Points, in no order, along strands that fork, close into loops and pass close to each other.
(in the rows, 100 means zero)
Points whose rows are less than 38.6 apart are linked; no others are. Some points are linked to none.
(247): [132,  92,  65, 117,  98, 110, 115,  62, 161, 104,  74,  87, 102,  95, 106,
 101, 125,  83,  72, 108,  81,  98,  83,  93]
(346): [ 75,  69, 102,  83,  98, 107, 106, 125,  88,  86, 138, 107, 107, 101, 113,
  65,  67, 105, 119,  96, 121,  97,  85,  94]
(487): [ 88,  93, 101,  94, 106, 109, 102, 101, 105, 114, 116, 105, 110,  97,  91,
  89,  90, 126, 106, 100,  88,  96, 100, 105]
(699): [ 85,  86, 106,  84, 105, 111,  97, 113,  93,  99, 121, 102, 106,  98,  90,
  92,  73, 125, 107,  96,  94,  94, 106, 109]
(599): [ 93,  91, 101,  84, 110, 118,  93, 109,  94,  96, 117,  94, 102,  95,  83,
 101,  70, 131, 108,  96,  87,  94, 112, 114]
(212): [125,  84,  80, 109,  99, 115,  86,  65, 132,  98,  81,  74,  89,  86,  99,
 143, 109,  92,  86, 111,  81, 100,  84,  95]
(102): [ 83,  91,  89, 111,  91, 111, 131,  89, 131, 117, 109, 130, 125,  88,  98,
  68, 106, 114, 100,  99,  84,  98,  85,  96]
(609): [128,  75,  77, 106, 119, 121,  95,  68, 143,  93,  94,  71,  95,  81, 102,
 145,  94,  99,  87, 123,  85, 105,  84, 119]
(671): [121,  95, 109,  96,  99, 114,  59,  91,  75,  79,  71,  69,  78,  99,  80,
 143,  64, 111, 105,  92,  85, 105, 116, 107]
(289): [106, 105, 129,  82, 106,  80,  74, 112,  51,  82, 101,  78,  89, 122,  97,
 117,  74, 103, 101,  93, 115,  99, 135, 103]
(328): [123,  86,  60, 110, 110, 123, 137,  64, 170,  97, 105, 102, 115,  90, 103,
  93, 121, 106,  81, 124,  81,  93,  78, 114]
(310): [124,  91,  90, 104, 104, 119,  69,  81, 104,  93,  76,  73,  85,  89,  89,
 142,  89, 108, 102, 103,  85, 103,  97, 104]
(672): [ 87, 106, 109, 107, 106,  81, 101,  99,  94, 122, 104, 112, 111, 105, 103,
  87, 109, 101,  99, 103,  98, 107, 110, 100]
(187): [130,  77,  82, 104, 114, 122,  83,  80, 127,  88,  82,  68,  89,  81,  97,
 153,  89, 104,  97, 115,  87, 107,  90, 118]
(105): [ 75, 103,  99, 112,  96,  87, 127, 101, 112, 122, 110, 129, 127,  96, 102,
  73, 111, 100,  96, 100,  94, 105,  96,  99]
(624): [125,  91,  78, 115,  96, 113,  91,  64, 134, 104,  75,  81,  94,  90, 103,
 130, 115,  91,  84, 105,  78,  98,  83,  91]
(56): [118,  95,  92, 111,  99, 112,  72,  73, 109, 107,  76,  81,  89,  90,  93,
 129, 102, 103,  98, 100,  81, 100,  97,  90]
(68): [107, 111, 132,  79, 102,  74,  77, 119,  42,  76, 101,  80,  82, 127, 101,
 117,  82, 101, 101,  93, 128,  94, 137,  99]
(405): [ 76,  94, 114,  81,  98,  92, 103, 131,  79,  97, 129, 104, 103, 112,  99,
  90,  91, 110, 106,  97, 119,  93, 107,  99]
(563): [ 84, 132, 110, 119,  93,  63, 107, 103,  93, 114,  77, 122, 114, 103, 115,
  83, 132,  62,  93,  90, 107, 117, 101,  89]
(23): [ 87, 110, 118,  96, 106,  76,  93, 111,  79, 116, 108, 107, 106, 115, 102,
  94, 109,  98, 101, 101, 112, 105, 112, 100]
(389): [ 69, 129, 100, 114,  88,  73, 139, 114, 110, 111, 107, 135, 126,  98, 105,
  65, 130,  76,  99,  91, 108, 115,  94,  98]
(635): [119,  96,  80, 104, 112, 124,  99,  82, 126, 109, 101,  92,  99,  86,  95,
 111, 100, 122, 104, 112,  81,  97,  95, 110]
(298): [ 84, 104, 121,  73,  94,  94, 101, 144,  58,  80, 128, 100,  88, 119, 101,
  93,  97, 105, 108,  93, 134,  84, 118,  96]
(652): [129,  91,  65, 114, 109, 116, 121,  63, 159, 104,  91,  90, 107,  90, 108,
 105, 121,  97,  78, 121,  84,  96,  81, 106]
(675): [ 78,  82, 106,  83,  89, 105, 109, 142,  75,  85, 136, 109,  93, 109, 114,
  66,  87,  96, 121,  95, 139,  92,  86,  89]
(770): [ 82, 117, 131, 104,  86,  60,  79, 101,  70, 109,  67, 109,  99, 113, 103,
 124, 127,  70,  91,  86, 107, 109, 106,  71]
(591): [117, 104,  70, 122,  98, 114, 133,  70, 160, 113,  87, 113, 113,  93, 100,
  73, 124, 102,  86, 107,  84,  97,  94, 100]
(255): [105, 110, 130,  74, 100,  82,  90, 131,  45,  69, 117,  85,  81, 127,  99,
 113,  81, 105,  99,  96, 127,  88, 138, 104]
(731): [122,  93,  97, 100, 104, 116,  64,  87,  90,  89,  78,  72,  83,  92,  87,
 137,  77, 113, 108,  99,  85, 103, 109, 107]
(218): [ 86,  80, 100,  84,  96, 110, 111, 142,  69,  73, 143, 105,  88, 105, 126,
  54,  73,  95, 130,  96, 150,  90,  93,  92]
(621): [ 80, 134, 102, 121,  92,  66, 123, 106, 104, 115,  94, 128, 121, 100, 110,
  71, 131,  69,  97,  93, 107, 120, 100,  99]
(517): [112,  97,  94, 115,  93, 106,  79,  68, 111, 114,  71,  92,  92,  93,  98,
 120, 110,  97,  93,  96,  78,  99,  97,  80]
(400): [ 79, 115, 122, 112,  85,  63,  88,  94,  82, 117,  65, 114, 108, 104, 105,
 117, 127,  68,  83,  84,  97, 111, 106,  72]
(209): [104,  91, 103,  78, 107, 122,  91, 112,  85,  83, 114,  89,  94,  94,  81,
 109,  56, 128, 104,  97,  86,  93, 117, 121]
(445): [132,  82,  72, 111, 115, 119, 104,  61, 149,  98,  92,  77,  98,  86, 106,
 131, 107,  94,  81, 121,  83, 103,  78, 111]
(106): [ 70,  92, 104,  98,  87, 104, 122, 134,  85, 101, 135, 125, 106, 100, 115,
  56,  99,  83, 128,  98, 139, 101,  69,  86]
(572): [ 84, 126, 126,  89,  99,  84, 100, 134,  60, 103, 117, 112,  86, 123, 100,
  90, 119,  93, 111,  96, 133,  97, 112,  94]
(700): [116,  91, 102,  77, 107, 130,  98, 115,  82,  72, 108,  89,  84,  87,  77,
 120,  45, 130, 104,  96,  81,  89, 114, 134]
(467): [ 68, 111,  97, 114,  86,  86, 140, 106, 117, 113, 110, 138, 133,  94, 104,
  64, 118,  90,  97,  94, 101, 112,  89,  98]
(301): [ 81, 127, 121,  96,  97,  79, 107, 128,  69, 109, 114, 116,  93, 117, 101,
  86, 126,  88, 109,  97, 127, 100, 105,  96]
(647): [128,  94, 107,  94, 102, 114,  70,  97,  73,  74,  77,  70,  75,  94,  80,
 140,  56, 113, 108,  96,  85, 102, 122, 121]
(133): [ 88, 114, 127, 106,  98,  64,  78, 100,  72, 112,  78, 104, 100, 114, 107,
 107, 117,  80,  98,  95, 109, 111, 106,  82]
(284): [122, 103,  77, 120,  99, 111, 104,  68, 136, 117,  81, 100, 101,  90, 103,
  94, 116,  98,  90, 103,  79, 100,  95,  93]
(22): [ 90, 146, 129, 108,  92,  67,  93, 114,  66, 108,  84, 119,  92, 115, 111,
  89, 138,  62, 106,  89, 120, 112, 101,  83]
(750): [132,  94, 101,  93, 108, 122,  80, 104,  76,  71,  84,  75,  75,  90,  76,
 135,  50, 118, 106, 103,  83,  99, 120, 134]
(132): [ 75,  71, 100,  83,  99, 114, 104, 116, 102,  98, 129, 110, 113,  97, 104,
  70,  69, 114, 114,  95, 104,  97,  83,  97]
(220): [111,  94,  87,  93, 112, 127,  98,  94, 114, 102, 107,  91, 100,  86,  88,
 108,  86, 132, 110, 107,  82,  94,  96, 118]
(643): [126,  78,  82, 109, 102, 119,  80,  70, 128,  91,  80,  67,  87,  83,  96,
 157, 103,  96,  89, 111,  85, 105,  84, 102]
(316): [ 93, 118, 127,  87, 102,  77,  91, 130,  57,  96, 112,  98,  87, 123, 100,
  98, 110,  96, 109,  96, 130,  96, 121,  98]
(532): [112,  96,  63, 118,  95, 123, 141,  73, 165, 105,  96, 117, 119,  91,  98,
  71, 125, 108,  88, 108,  82,  93,  83, 103]
(558): [125, 102,  64, 123,  96, 112, 127,  68, 166, 110,  76, 100, 107,  93, 105,
  79, 126,  90,  80, 107,  85,  99,  91,  95]
(35): [ 74,  90, 113,  80,  92,  96, 107, 140,  73,  88, 133, 107,  98, 111, 106,
  79,  93, 104, 112,  93, 131,  89,  97,  93]
(729): [129,  93,  98,  85, 109, 126,  90, 107,  79,  73,  95,  81,  78,  88,  77,
 131,  49, 124, 104, 103,  84,  94, 121, 137]
(340): [ 82,  71,  94,  83, 100, 107, 107, 134,  78,  80, 144, 104,  99, 102, 124,
  56,  62, 100, 126,  99, 137,  96,  88,  99]
(414): [ 80, 108, 106, 110,  99,  81, 116, 101, 102, 124, 107, 123, 118, 101, 105,
  79, 114,  97,  97, 100,  98, 106, 101,  99]
(199): [129,  90,  73, 115,  96, 111, 102,  60, 147, 104,  75,  85,  98,  92, 104,
 120, 121,  84,  75, 106,  77,  99,  81,  89]
(202): [103,  93,  94,  89, 111, 125,  94, 102, 106,  98, 112,  93,  99,  91,  84,
 103,  77, 133, 109, 101,  84,  94, 104, 116]
(656): [ 90, 122, 125, 105, 102,  65,  87, 108,  73, 113,  88, 109,  99, 114, 109,
 100, 119,  76, 103,  99, 116, 111, 106,  88]
(148): [116, 100,  85, 119,  99, 109,  94,  67, 122, 118,  79,  98,  99,  91, 101,
 101, 112,  99,  92, 100,  80, 100,  96,  90]
(659): [ 77,  90, 113,  83, 102,  97, 100, 120,  86, 102, 125, 104, 109, 107,  95,
  91,  84, 115, 106,  98, 105,  97, 106, 103]
(638): [ 97,  97,  97, 103, 108, 109, 101,  89, 110, 118, 108, 107, 107,  95,  93,
  90,  96, 122, 104, 103,  85,  98, 102, 105]
(26): [112,  88,  59, 112,  99, 127, 143,  72, 168,  98, 103, 113, 119,  90, 102,
  78, 125, 111,  88, 117,  81,  89,  76, 106]
(38): [ 92, 119, 127,  95, 106,  71,  84, 117,  64, 109, 101, 102,  95, 119, 104,
 101, 112,  89, 106, 101, 121, 103, 114,  94]
(45): [110, 100,  86, 109, 107, 114, 105,  79, 123, 118, 100, 104, 105,  90,  97,
  95, 106, 119, 101, 105,  81,  96,  98, 104]
(735): [ 79,  74,  97,  87,  99, 120, 105, 108, 107, 101, 124, 111, 115,  92,  98,
  76,  74, 123, 113,  96,  92,  95,  83, 101]
(34): [ 91, 103, 124,  72,  98,  93,  97, 138,  52,  71, 128,  94,  87, 121,  99,
 102,  84, 109, 101,  93, 128,  81, 127, 103]
(177): [ 84, 135, 130, 108,  84,  61,  86, 110,  69, 105,  69, 114,  96, 113, 110,
 107, 135,  60,  98,  85, 113, 112,  98,  73]
(93): [ 81, 126, 115, 118,  87,  61,  96,  98,  90, 113,  66, 117, 112, 102, 114,
  98, 131,  61,  88,  84, 101, 117, 104,  76]
(663): [ 84, 138, 119, 107,  97,  69, 108, 119,  75, 113, 100, 122, 100, 113, 108,
  83, 133,  74, 104,  96, 119, 111,  99,  94]

A tip is a point with one link. Name the tips that can be reached along the links from each point below, in the order of the rows.
(700) -> (284), (735)
(652) -> (445)
(68) -> (289), (298)

A piece is all that can be reached along the links. How many separate loops has the piece of each point below (a circle has one, a figure eight two, a Y none), and how many tips (points with one link)?
(731) -> loops 1, tips 2
(591) -> loops 1, tips 1
(400) -> loops 2, tips 0
(68) -> loops 0, tips 2

Name the points in between on the shortest way along the links from the first point to the second, in order.
(199) / (445) -> (624), (212), (643), (187), (609)
(487) / (35) -> (699), (659), (405)
(26) / (247) -> (328), (652)
(652) / (591) -> (247), (558)
(735) / (218) -> (132), (346), (340)
(635) / (599) -> (220), (202)
